The views of a scene show one set of named points, each view turned or mirrored, and shifted as a whole, with a little noise and some points left out.

Scene 1
View 1
Z_456: [ -9   0   0  10  17  25 -17   3   0  -8  -1  -3  -7  20  -4 -18 -13  10
  12  16   5  14  10  13  -1   5  -2 -25 -13  -5  -5  -2   2 -10   8   2
   2  -3   5  -1  17   9   6  -2   4 -21 -15   8   3]
Z_58: [-12  -2  -7   6   4   9   0   1   7  -2   8   5   4   9 -19  -9   6  12
  11   4   4  -9  -2   7  -3   1  -1   0 -20   4 -16  -1  11  -6   6  -5
  -4  -1   2 -18  22  11  -8   8 -11 -12   1   7  -7]
Z_518: [ -6   8  -6  15  19  27 -17   6 -17   2 -13 -18 -11  25 -12  -9   0  22
  12  12  12   2   7   6   1  -4   2 -18  -4   3  -4  -7  -4  -3  19  13
   1 -12   2 -17   7  13   5  -3  10 -17  -9   4  -3]
Z_516: [ -5   2   5   9  22  19 -11   0  -4 -10  -1   0  -9  17  -5  -7  -9  10
  13  17  10   4   9  10  -5  -1   0 -13 -18   5 -10   5  10  -3  21   5
  -1  -8   5  -7  21  12   3   2  11 -23  -4   4  -3]
Z_767: [  1  -7   7   2  16  28 -25   0   4  -7  17   5   5   8  -6  -9 -18  -8
   6  16   0   8   2  12  -8   1   1 -30 -30   7  -5  15   9  -3   4   2
  12  -5   0   6  26   8   1  -5  -5 -29 -21  13   9]
Z_158: [-15   3  -8   9  -4   9  12  -2  -7  -3 -11 -12 -11   9 -17   2   0  21
  19   6   9  -7   4  11   4  10 -11  -1   9  -7   5  -3   9 -15  11 -19
  -7  -5   6 -21  13  14   8  13   4 -16   8   0  -4]
Z_690: [ -7  -3 -12   2  -5  22 -12   3   1   4  11  -3   7  11 -20 -15   2   6
   8   4  -4  -7  -2   4  -4  -2  -1 -14 -12   5  -3   1  -2  -8  -6  -6
   7  -4  -1 -13  13  11   1   1 -19 -17 -10  12   2]
Z_714: [-13  -4 -11   1  -8  15   0   0   5  -5   3   1  -1  12 -12 -18  -3  10
  16   8  -5  -4   6   7  -2   3  -8  -7  -3  -2  -2   0   3 -16  -3 -17
  -2   0   6 -11  14  11   9   8 -12 -18  -2   7  -1]
Z_542: [ -7  -5  -3   4   8  30 -21   2   1  -7   6  -3  -3  16  -4 -21 -19   2
  12  16  -3  14   8  12  -2   4  -5 -31 -11  -4   4   4  -2 -13  -3  -5
   9  -4   4   4  15   9  10  -4  -4 -26 -20  11   9]
Z_926: [-13   5   6  20  28  12  -3   2  -3 -10  -6  -5 -11  16  -8   1  -5  21
  14  11  20   8   5  16   3  12  -1 -12 -16  -7 -13  -5  16  -6  25   4
  -6  -2   3 -13  24   9  -5   4  14 -14  -4   2  -2]
Z_588: [-22   1  -1  15  17  -1  10   0  14 -14  -3   8  -5  16 -11 -13   4  23
  18   6  13   1   5  15   3  12  -3   5 -17 -11 -25 -13  19 -13  17  -6
 -18   7   7 -17  27   7 -10  13   1  -5   4   3 -10]
Z_894: [-17   1   9  28  40  15 -14   9   6  -7   4  -7   0  15 -13   0  -5  19
   6   6  23  17  -3  22   6  21   6 -25 -29 -16 -18 -12  18  -6  18  11
  -2   4  -1  -9  30   3 -20  -1   5  -5 -20   8   6]
Z_657: [-14   1  -5  12  12   9   0   3   5  -5   1   2  -2  16 -14 -13   4  18
  14   6   8  -2   2  10   0   4  -1  -2 -15  -2 -18  -8  10  -8  12  -2
  -8   1   4 -17  20  10  -6   7  -5 -10  -1   5  -7]
Z_999: [ -7  -1  -8   2  10  18 -14   2   6  -6   9  11   2  20  -9 -27   2   8
  12  13  -2  -2   7   2  -7 -11   2  -6 -23  11 -22  -1   0  -3   7   6
  -3  -3   4 -10  17  11   0   0  -9 -17  -6   9  -9]
Z_810: [-10  -6   0  10  11  27 -16   4   3  -5   7  -7  -2  11  -7 -11 -18   4
  10  12   3  16   3  17   1  13  -3 -32 -12 -11   5   1   6 -15  -2  -7
   8  -1   2   2  20   6   3  -1  -4 -21 -22  11  13]
Z_934: [  3   0   4  -5   8  17  -7  -8  -6 -11   3   9  -8  13  -2  -7 -10   2
  16  22   1  -7  13   2 -12 -13  -5  -4 -17  20  -8  18   9   0  20  -1
   0 -13   6  -6  22  17  14   4  10 -34   5   3 -10]
Z_56: [-14  -4   2  12  10  11  -1   2   8  -4  10  -1   4   2 -17   1  -5   8
  10   2  10   3  -5  17   2  18  -3 -15 -18 -10  -6  -1  18 -12   4 -11
   0   4   1  -9  28   6 -10   6  -8 -12  -9   9   6]
View 2
Z_894: [ 18   2 -16 -22   2   7   0  -4   3   2   9 -14   4  -3   0   0   7  -1
  -9  -4 -20  13  -3   7  24 -13  -1  -1  -3 -15   6  13  -3   4  -3  -1
 -17  -3 -12  14  10  -1 -25  -8  10   3 -10  18  15]
Z_999: [ -6 -14  13   5   4  13  -4   2  -6  32   1  -4  18 -16 -13  -1  -1  -7
   0  -2   1   2  -7 -16  14 -21  -5 -17  24 -18  15 -10  -9  -1  -1 -11
  -9 -16  -5   9  13  -5 -19  -5 -11   2  -3  -6  -5]
Z_810: [ -2 -14  -8   2  -8   6  -4  -7   7  19   2  -6 -11 -12 -10  -1  -8   4
   7  15 -19  22   3  11  18 -13  13   2   8 -10  17   6  -8   0 -13 -10
  -9  -4   0   1  13 -18 -27  -2 -11   2   6  -2   0]
Z_690: [ -9  -6  10   1  -3  14  -3   0   9  41  -4 -11   7 -18 -29   3 -15   6
   5   5  -5  11  -3 -13  10 -22   9  -4  22 -13  17  -3 -13   2  -4  -7
  -9  -6   1   7   6 -14 -17  -6 -17   8  10  -4 -12]
Z_926: [  7  -7  -4  -5  -6  10   5  -2  -4  14  11 -13  11   2  -4 -11  12  -3
 -21   1 -13  17  -5 -12  17  -8  -6  -6  -1 -19  10  10  -1  -1  -5  -8
 -19  -2  -8  -8  12  -1 -27  -2  -2  -1  -5  21   8]
Z_767: [-13 -20  10   3   1   3 -10  -8  -3  10  -2  -1 -10 -22  -7  13 -13 -11
   5  10 -12  13  -4  11  13 -26   1  -6  10 -17  19   5  -8   1  -5  -1
 -13 -14  11   7  16 -17 -32  -4  -1   2   3 -11   3]
Z_56: [  5   0   4 -10 -10  10   6  -4  13  14   3 -14   4 -14 -18   3  -7   9
  -7   7 -11  26   3  -6  19 -23   0  -2   6 -20   6   6  -8   9  -4 -15
  -7   3  -4   2   5 -10 -26 -14  -4   6   7   8   3]
Z_542: [ -9 -24  -3  12  -4   6  -7  -6   0  26  -1   0 -10 -13  -9  -3  -7  -3
  11  16 -15  17   0   9  15 -11  13  -4  15  -9  21   2  -8  -3 -15 -11
  -9 -11   2   0  17 -19 -25   2 -16   1   4  -9  -4]
Z_456: [ -2 -19  -6   6  -2   7  -4  -4  -4  23   4  -4  -1  -6  -4  -8   2  -5
   2  10 -14  13  -3   2  17  -8   6  -6  12 -12  18   4  -4  -5 -11  -9
 -14 -10  -3  -1  16 -11 -24   2 -11  -1  -1   2   0]
Z_934: [-21 -27  27  19  -6   8  -1  -3 -18  24   4  -1  11 -12 -12  -3   3 -15
 -18   9   0  15 -10 -23   6 -20 -11 -17  13 -25  19   1  -5  -6  -2 -10
 -17 -15   9 -19  16 -11 -33   1 -13  -3   5  -1  -3]
Z_588: [ 16   0   1  -8  -8  15  13   1   4  18  11 -13  28  -5  -8 -14  11   7
 -16  -3  -4  22   1 -24  25 -16 -12 -15  10 -22  -1  -4  -2   6  -2 -28
  -5   1 -21  -1   7   5 -20 -14  -7   0  -3  15   5]
Z_58: [ -1  -1  15  -4  -4  15   4   2   5  28   2 -13  20 -16 -24   1  -4   5
 -10  -1  -1  15  -4 -24  15 -26  -6 -12  17 -22   8  -4  -9   5   1 -14
  -8  -4  -6   3   5  -4 -20 -12  -9   6   5   5  -4]
Z_158: [ -1  -5   4   6 -19  14  12   0   8  40   7 -19  14   1 -28 -19   3  12
 -20  12  -8  30   0 -31  11  -9   4  -2   8 -17  12   5  -6  -1 -10 -22
 -11   8  -6 -25   4  -8 -22  -5 -23   4  13  20  -7]
Z_516: [ -7 -17   6   5  -3   7   0  -3 -11  20   6  -6   8  -5  -6  -6   6 -11
 -14   5  -9  12  -8 -12  12 -13  -5  -9   7 -19  16   6  -2  -5  -5  -6
 -18 -11   0  -8  15  -7 -28   1  -7  -3  -1   8   3]
Z_518: [ -6 -11  -6   2   2  10  -5   0  -9  42   5 -13   7   7 -15 -14   6  -8
 -10   1 -13   2 -10 -14   6   0   8  -1  10  -9  24   9  -5 -11  -9   7
 -23  -8  -1  -7  13  -5 -18   9 -14   1  -2  19  -3]
Z_714: [ -6 -12   9   9 -11  14   4  -1   9  38   0  -9  11 -14 -24  -9  -7   9
   1  12  -4  22   2 -19  14 -17   6  -8  21 -16  13  -8  -9   2  -9 -25
  -3  -2  -6  -7   8 -13 -20  -8 -24   4  11  -3 -10]
Z_657: [  5  -3   3  -4  -5  14   6   1   3  28   6 -13  19  -7 -17  -8   3   4
 -10   0  -6  16  -3 -20  16 -16  -2  -9  13 -18   9  -1  -6   3  -4 -16
 -10  -2 -10   1   8  -2 -20  -8 -10   3   2  11  -1]
View 3
Z_58: [ -4  -4  -5  -9  -8   8  -7  -6  13 -17  -4  -1   0  -1  16 -14  17  -2
 -13  -8   8  -4 -18 -18 -11   0   5  10  -8  -4   4   7  -5  12  10   7
 -11 -10  -6  -9  -3   8  -9  -2  -3   3  -2   1 -15]
Z_926: [ -9   8   2  -1   1  -7  -3   4  11 -13  -6  -6   5  -3  18   8   4  13
  -9  -7   8  -2 -15  -6   2  -6  -1  11   6   9   1  10  -4  10  10 -12
  -1 -33   0  -3   6  21 -13  -5 -22  -8   2 -13 -11]
Z_767: [ -4   1  11  -3   5   5  -2  21   2  12 -10  -5 -10  -1  19 -13  21  12
  -5  13  10 -11   2 -14  -4  -1   6 -14   7  11   8   8  -6   1  17 -13
 -19   8 -17 -20   8  17   1  -1  -5   3 -13  -4   9]
Z_516: [ -3   8   8  -2   5  -9  -7  12  10 -10 -10 -11  -3  -2  19   6  10  12
  -8  -6   1  -3 -15 -12   1  -3   5   1   7  12   1  11 -12  -3  21 -10
 -12 -21  -7  -9   1  14  -6  -2 -20  -4  -1  -7  -5]
Z_810: [-12   5   3  -4   7   7  -6  11   3  12 -15 -15   3  -3   9  -7  18   2
  -5  11  18  -7  -1  -1  -7  -8  -9  -6   4  15   9   2  -1  12  10 -14
  -7  -6  -9 -13   7  24 -13  -3   3   0  -2  -8  16]
Z_934: [  1   5   8  -7   1  -9 -10  14   9 -18 -16 -20  -7   0  19   0  19   5
 -11  -6  -8  -6 -17 -21  -2   0  19  -5   2  10   3  11 -20 -11  41   3
 -24 -10 -12 -11  -4   7   2   0 -15   7   0   1  -2]
Z_657: [ -7   1  -5  -8  -1   4  -7  -6  14 -17  -4  -2   0  -4  14  -6  11   0
 -12  -9   7   0 -19 -14  -6  -3  -4  14  -5   0   4   5  -6  10   6   2
  -8 -19  -3  -8  -4  12 -12  -1  -8  -4   3  -2 -15]
Z_894: [-13   4   3   1   1   2   6   5   9   4   3  12   2  -5  21   0   2  23
  -6   2  19  -4  -4  -5   2  -6  -9  10  11   5   4   9   5  19 -13 -23
   5 -24  -1  -9  15  28 -14  -4 -20 -14  -7 -18 -13]
Z_542: [ -8   7   4  -5  13   6 -11  14   4  12 -17 -21  -3  -5   6  -5  19  -2
  -4   9  13  -3  -4  -2  -5  -7 -10 -10   2  20   9  -1  -8   1  16 -10
 -15   2 -13 -16   1  18 -11   1   3   0  -2  -2  18]
Z_56: [-11  -2  -3  -6 -10   9  -1  -2   7  -6  -8  -2   7   2  14 -13  16   4
 -10   3  18  -8  -5  -9  -9  -7   2   8  -2   0   6   6   2  25   7  -7
  -3 -14  -3  -6  10  25  -8  -5  -1   2  -3  -8  -4]
Z_456: [ -8   9   5  -5  12   0  -9  12   6   4 -13 -15  -4  -7  10   2  13   5
  -6   3   9  -1  -9  -4  -1  -6 -10  -2   4  16   6   3  -8   1  11 -12
 -10 -10  -9 -13   0  17 -13   1  -8  -6   0  -6   7]
Z_158: [ -8   5 -10  -6  -8  -1 -14  -5  14 -25 -18 -27  20   1   7   2  16 -14
 -12 -13   9  -3 -26  -3 -13  -8   2  12  -7   5   0   4  -4  19  25   7
  -3 -34   1   7  -5  15 -19  -8   1   4   9  -3  -1]
Z_518: [  1  13   2   4  11  -8 -15  14  17  -4  -5 -18   6  -6  14  13  11   0
  -5 -12  10   0 -26  -5  -6   5  -9  -5  11  17  -6   5  -3  -3   8  -7
 -10 -25  -7  -7 -10   3 -27  -9 -13 -11  -8  -5   1]
Z_714: [ -8   1  -7 -12  -1  10 -15  -4  10 -11 -16 -19   2  -3   3 -13  21 -15
 -11  -3   8  -2 -16 -10 -13  -6  -3   5 -11   5   7   0  -9  10  18   9
 -13  -7  -7  -9  -6  11 -12   1   9   7   6   4   3]
Z_690: [ -1  -2  -5  -5  -1  13 -12   2  11  -3  -8 -10   1  -3  10 -17  24 -12
  -9  -2  15  -6 -15 -14 -18   5  -2  -4  -4   3   2   0  -2  10   9   7
 -17   3 -12 -14  -8   4 -16  -4  10   3 -10   5   2]
View 4
Z_810: [ -2  12   4 -13  24  10  -5   4   0   2   1  25  -5   9  -4   2   7  22
   2   2   4  -7   8  -7  -3 -22   2  -6   3 -13 -10 -12 -26   4  -8   7
   6 -12   0   4 -20  -8   3  -3  28   3  18   8   1]
Z_690: [-10  11  -1  -2  21  12  -4  15  -7  14 -16  18   5  13   7  -8  13  14
  10  -2   5   3  17   0   0 -21  17  -8  19  -5   7 -26 -29  -5  -5  -1
   1   9  11  14 -10 -10   6  14  34  -4  24   4  -1]
Z_516: [-14  25   3  -9  17   1   1   7  -7   4  -7  26 -19  -3   4  -9  -6  10
  14   1   6 -27   4  -3   8 -20  27  -3  -1   0 -11 -22 -28  -4   3   2
  13 -10   8   1  -6  -3   1   8  21  -3  26  -1   4]
Z_158: [-12  11  -5 -11  19  -9   6  23 -18   4 -27  26  -6  -3  13 -18 -10   2
   2 -14  18  12   8  -6   6  -3  24   6  11   1 -22 -16 -35  10  -3  -2
  19   2   6   9 -10 -15  -1   8  17 -19  37  16  -2]
Z_926: [-18  21   3  -6  14   1  -2   8 -12  -6  -8  29 -20 -14   5 -15  -9   7
   4  -3   9 -21   1 -11   1 -21  22   4  -7   0 -19 -23 -29  12   8   3
  13 -14   4   1  -8  -5  -7   7   4 -10  26  -3  -5]
Z_58: [-25  15  -5   0  18   8  -7  19  -9  12 -14  24   2   0   8 -16  -2   4
  11   0   7  -1  10  -4  -4 -19  26   1  11  -2  -2 -32 -26  -1   4  -3
   3   4  18  15  -4  -9   9  20  18 -17  24  -2  -3]
Z_934: [-16  29  -3 -14  19  -5   5  12  -8  16 -11  26 -15   6   3 -13 -11   7
  23   4  11 -28   5   8  18 -16  42  -5   7   1 -10 -21 -29 -21  -5  -2
  17  -7  20   1  -1  -2  12  15  36  -3  28   4  15]
Z_999: [-17  22   0   0  18   7  -5  10   0  14 -10  16 -11   4  14  -2  -1  12
  22   5  -3 -15  11   3   1 -20  29  -9   9   0   4 -33 -22 -13   2   1
  -4   9  15   9  -1  -5   9  18  24  -6  23  -7   2]
Z_456: [ -3  19   5  -9  19   4  -3   3  -1   1  -4  22 -19   2   6   2   1  19
  10   2   1 -17   6  -4   2 -18  13  -7   0  -5  -9 -17 -25  -2  -3   7
   5  -7  -1   1 -13  -5  -1   1  22   2  22   2   2]
Z_657: [-21  15  -2   0  17   3  -6  16  -9   5 -14  23  -8  -7  13 -11  -6   5
  10  -2   5  -4   7  -7  -4 -17  24   1   4   0  -8 -29 -25   5   6  -1
   3   4  11  10  -5  -9   3  16   9 -15  27  -3  -7]
Z_518: [ -2  21  11  -3  12   1   7   3 -18  -2 -21  20 -25   0  14 -11  10  13
   9 -12   4 -23  13  -2  10 -19  24  -7   3   8  -3 -24 -38   4   4   3
  11   1  -6   0 -10  -6 -18   4  19   2  33   2  -2]
Z_767: [-11  21   4 -11  23  16  -8   2   4  12   8  27  -3  14 -12  -3   9  21
  13  11   3 -27   7  -1   3 -32  14 -10   3 -13   1 -20 -23 -13  -6   5
   4 -16  12   3 -13  -1  11   7  39   7  12  -2   9]
Z_542: [  3  15   4 -14  24   6  -2   3   3   6  -2  20 -11  13   3   8   6  25
  11   3   0 -10   9  -1   3 -18   8 -11   5 -10  -6 -12 -25  -7 -11   8
   4  -7   0   4 -17  -7   4  -2  35   7  20   8   7]
Z_588: [-28  15  -6  -1  16  -1  -9  19  -5   1 -10  25 -11 -20  15 -11 -22   0
   8   0   6   2   0 -12 -10 -11  24   8  -2  -2 -20 -29 -19  11   8  -2
   2   0  13  10  -3 -10   7  16  -6 -26  27  -5 -11]
Z_714: [ -9  10  -7  -9  23   0  -1  18  -3  12 -16  19   0   7  12  -3  -4  11
  11  -3   7  13  11   0   0  -7  18  -4  16  -6  -9 -19 -25  -4  -8   0
   4   9  10  12 -10 -12  12  11  27 -12  28  11   1]
View 5
Z_999: [  8  14   6   6   3  -5  16  -1   1 -14   6  15  -9  -3 -10   2  10  13
  -6   6  12 -19  -4   2  -1   5   1  11  10 -11  -7 -11 -11  11  11  13
   0   0  11  -9  -3   2  12 -16   7   5   8 -16  -4]
Z_518: [ -6   3   9   7 -13   0  17   9   5 -16  13  18 -15 -15   6  -5   9  15
  12   2  15  -8   5   1   4  16  17  29  35 -14  12  -4  -4  -3  -1  13
 -11   5  -1 -12  24  15  10 -14  12  -1  14 -16  -1]
Z_894: [-11 -11   3   6  -5 -29  -1  -8  24 -12  13  33  11 -20  -4  10  -6  -2
  12  15   2  21   9   4  11  13  14  11  28  -8 -11  -7   1 -10  16   9
   3   9   4 -19  14   9  16  -5   3 -14   8   2 -10]
Z_56: [ -2   4  -9   9  10 -11   6   1  14  -8   4  21   3 -13 -18  11  -3   5
   2  19   3   4  -6   7   7  13  14   2  27   1 -13   0  -4  -5  11  11
   2   0  -6  -5  -6  12  11  -7   6  -8  -5   9  -1]
Z_58: [  3   9  -4   9   6  -5  13   1   1 -16  10  16   1  -6 -15  11   9   9
   2   8  17 -12  -7   7   9  16  12   3  18  -3  -4  -4 -11   3  18  24
  -2  -7   1  -4  -8   9  13  -9   0   5   0  -9   0]
Z_542: [  3  13   2  11   7  -2  12  11  17  -2  -6  17 -21  -8  -6  -5   1  18
  -4  16  -7  -8  -3   1  -8   1   8  20  27  -6  -9  -3  -6   4 -13 -10
   1   9   0  -6   9   9   4 -17  22 -10   5   2   1]
Z_934: [  0  29   1  12   8  -7  23  -2  -7 -13   1   6 -18  -1 -14  12   6  22
 -10   8  18  -9 -15 -12   1   1   5  36  18  -8  -1  -9 -20   9  -4  20
 -21  -5  -7 -18  -3  15  23 -17  15   0   7 -20   2]
Z_516: [ -4  13   3  10   2 -15  13  -1   5 -13   6  17  -9  -7  -5   9   2  14
   1  10  11   1  -3  -5   4   6  10  30  24  -9  -2  -8 -12   2   0  13
 -14   0  -2 -17   9  13  18 -12  11  -6  11 -14  -1]
Z_810: [ -1   7  -3  11   7  -6   7   9  21  -2  -3  19 -13 -13  -9  -1  -3  14
   0  18  -8   1  -2   3  -3   6  13  15  32  -2 -11   0  -2  -3  -9  -7
   2   8  -5  -5   7  12   5 -13  19 -13   0  10   1]
Z_588: [  4  -1  -6  16  10 -22   3   3  12 -16  14  20  16  -3 -12  31   6  -1
  14  10  10  -3  -4  11  19  20  17   7  16   1  -2  -7 -19   1  17  22
  -3 -15   6  -1   0   6  18  -1  -9   0   7 -16   5]
Z_456: [  1   7   4  11   2 -10  10   7  16  -7   1  19 -13  -9  -2   2   2  14
   2  12  -2  -3   0   1  -1   5  10  24  26  -8  -4  -6  -8   2  -7  -2
  -3   5   3 -10  15   9  10 -13  15  -9  11  -6   0]
Z_926: [ -7   0   0  11  -1 -22   7   0  12 -15  12  22   4 -12  -4  18   1   6
  14  10  11   9   1   0  14  15  18  26  29  -6   2  -6 -11  -5   6  17
 -11  -3  -2 -15  15  15  20  -6   3  -9  11 -12   1]
Z_714: [  8  14  -7  14  13   6  14  15   7  -9   1   9 -10  -2 -15   9  10  16
   2  12   5 -21 -11  10   2  14  15   7  23   1   0   1 -13   5  -2   9
  -1  -9  -3   8  -5  10   6 -11   9   3  -1  -4   9]
Z_158: [ -1   9 -12  18   9   5  15  19   4 -13  10   9  -4  -7 -10  19  10  14
  18   9  15 -12 -10   9  14  25  29  18  37   3  14   7 -15  -5  -2  21
 -15 -16 -14   6   5  21  11  -4   4   1  -1  -8  17]
Z_690: [  4  13  -2   5   3  11  18   8   3 -11   3  13 -15  -9 -14  -8   7  16
  -4  11  11 -20  -7   8  -2  13  10   0  25  -6  -4   0  -1   3   7  11
   5   3  -2   1  -9   9   2 -15  13   5  -6   2  -1]
Z_657: [  2   4  -3  10   4  -9  10   3   7 -16  11  19   3  -7 -11  14   8   7
   8   8  13  -8  -3   8  11  17  14   8  21  -4  -1  -5 -11   1  15  19
  -2  -7   3  -3   1   8  13  -7  -1   2   5 -11   1]
View 6
Z_518: [ -2  37   7 -11  29   8  14 -17  10  -9 -20  10   5  15 -21   4 -20  -7
  -2  17  -6  13  -6  -1   7 -14 -17   4   0   5 -10  -1 -11   9 -19   7
 -18  10   1 -12  14 -13  -8  21 -12   1  -1   4  -5]
Z_690: [  3  21  -6   7  17  16   8  -6  13   8  -4   9   4  14  -9  17 -26   4
  -4   5  -2  10  -5  10   0  10 -11 -20   0  -1  -5  -6 -12  -3 -16  16
  -4   7  -4  14   2 -13   4  13  -8  20  -2   4 -16]
Z_894: [  3  39   7  -5  -6  20   6  -4   0 -10 -21  13  10  27  -6   6  -8 -15
   2   5  -6  -1  27  -3  32 -14 -15   3   1 -12  -8  -1   0  10   5  -9
 -15  -7  22   1   4 -34   3  10  -5  -7   3  12 -14]
Z_158: [-18  38   7  -8  10  27  -4  -2  22  13   0   7  -8  22 -33  10 -22  10
   9  11  -3  28  -8  -4 -11  -2 -24 -10 -11  -5  -9 -12   3  -4 -20  11
 -18   1   0  -8   4  -2 -11   7  -4  -8   7   9 -13]
Z_926: [ -4  41  10 -11   5  16   5 -12   9  -5 -12   9   6  28 -28   3 -10 -10
   5  11  -8   9  15  -5  12 -18 -19   3  -4  -8  -8  -2   7   7  -8  -7
 -20  -4   9  -9   4 -15  -2  10   1  -7   7  11 -11]
Z_542: [ -2  14   3  10   4   5   9 -13   6 -11   0  21  16   5 -16  10  -6  -4
  -4   3 -10   4  -5   9   2   8  -2   2  -2  -2  -9  -4 -24  -1  -7  10
   3   2 -10  -8   2 -18  -5  23  -1  11   5  -2 -18]
Z_714: [ -4  22  -2   4   7  14  -2  -4  21  11   8  12   2  16 -20  13 -21   8
  -1   5  -2  19  -4   7  -8  10 -14 -14 -11  -7  -5 -10 -11  -9 -20  11
  -7   6  -7   3  -3  -7   2  11   2   9   3   4 -18]
Z_657: [  3  35   1  -6   9  13   0  -5  18   8  -5   7   0  27 -19   7 -22  -1
   0   9  -1  15  12   1   8  -7 -20  -9  -9  -9  -4  -5   1  -1 -17  -1
 -18   6   6   5  -2 -12   8   7   1   3   0  10 -14]
Z_516: [  2  28   6  -7  12   8  10 -20   9  -6  -7  10  11  21 -30   3  -9 -11
   1  14 -11   4   8   2   3 -13 -12   1   0  -3  -7   1   4   5 -14  -1
 -13  -2  -3  -7   2  -8   1  16   3  10   6   7 -12]
Z_456: [ -1  24   6   1   7   5   8 -14   6 -11  -6  18  14  12 -19   5  -7  -8
  -3   7 -10   6   3   5   8  -3  -8   5  -5  -4  -8  -3 -16   2  -8   3
  -6   2  -3 -10   3 -18  -3  20   0   3   4   3 -14]
Z_999: [ 16  22  -6  -1  18  -3   8 -16  16   3   0   9  10  21 -16   8 -22  -5
  -9  10  -3   7   8   9   5  -4 -11  -9  -5  -4  -1   1  -7  -1 -23  -1
 -12  13  -5   9  -3  -9  17  14   4  21  -4   5 -15]
Z_588: [  1  42   3  -8  -4  13 -10  -1  21  12   1   6  -2  35 -23   5 -20  -1
   3   7  -1  19  23  -5  12 -13 -24  -5 -17 -18  -2  -7   7  -5 -16 -12
 -24   1  12   2  -8 -13  12   3  10  -8   3  14 -16]
Z_767: [  8   9   0  10   4  10  16 -21  -1 -12  -4  17  23  14 -15  13  -2 -14
  -2   5 -13 -12   7  13   6   4   3  -7   9  -3  -7   2  -5   5  -1   6
   4  -8  -8   6   0 -18   5  17   0  26   6   4 -21]
Z_56: [ -5  29   1   4  -5  29   0   0   8   6  -5  11   3  24 -13  15 -13  -1
   6   2  -6   6  13   3   8   3 -14 -14  -2 -12  -7  -9   4   0  -1   5
  -8  -9   9   9  -2 -20   1   5  -2   3   7  11 -19]

In a view up to two points have been moved. Name them for each view, in the order of its rows, or write none.
view 1 -> none
view 2 -> Z_657
view 3 -> Z_516
view 4 -> none
view 5 -> Z_56, Z_58
view 6 -> none
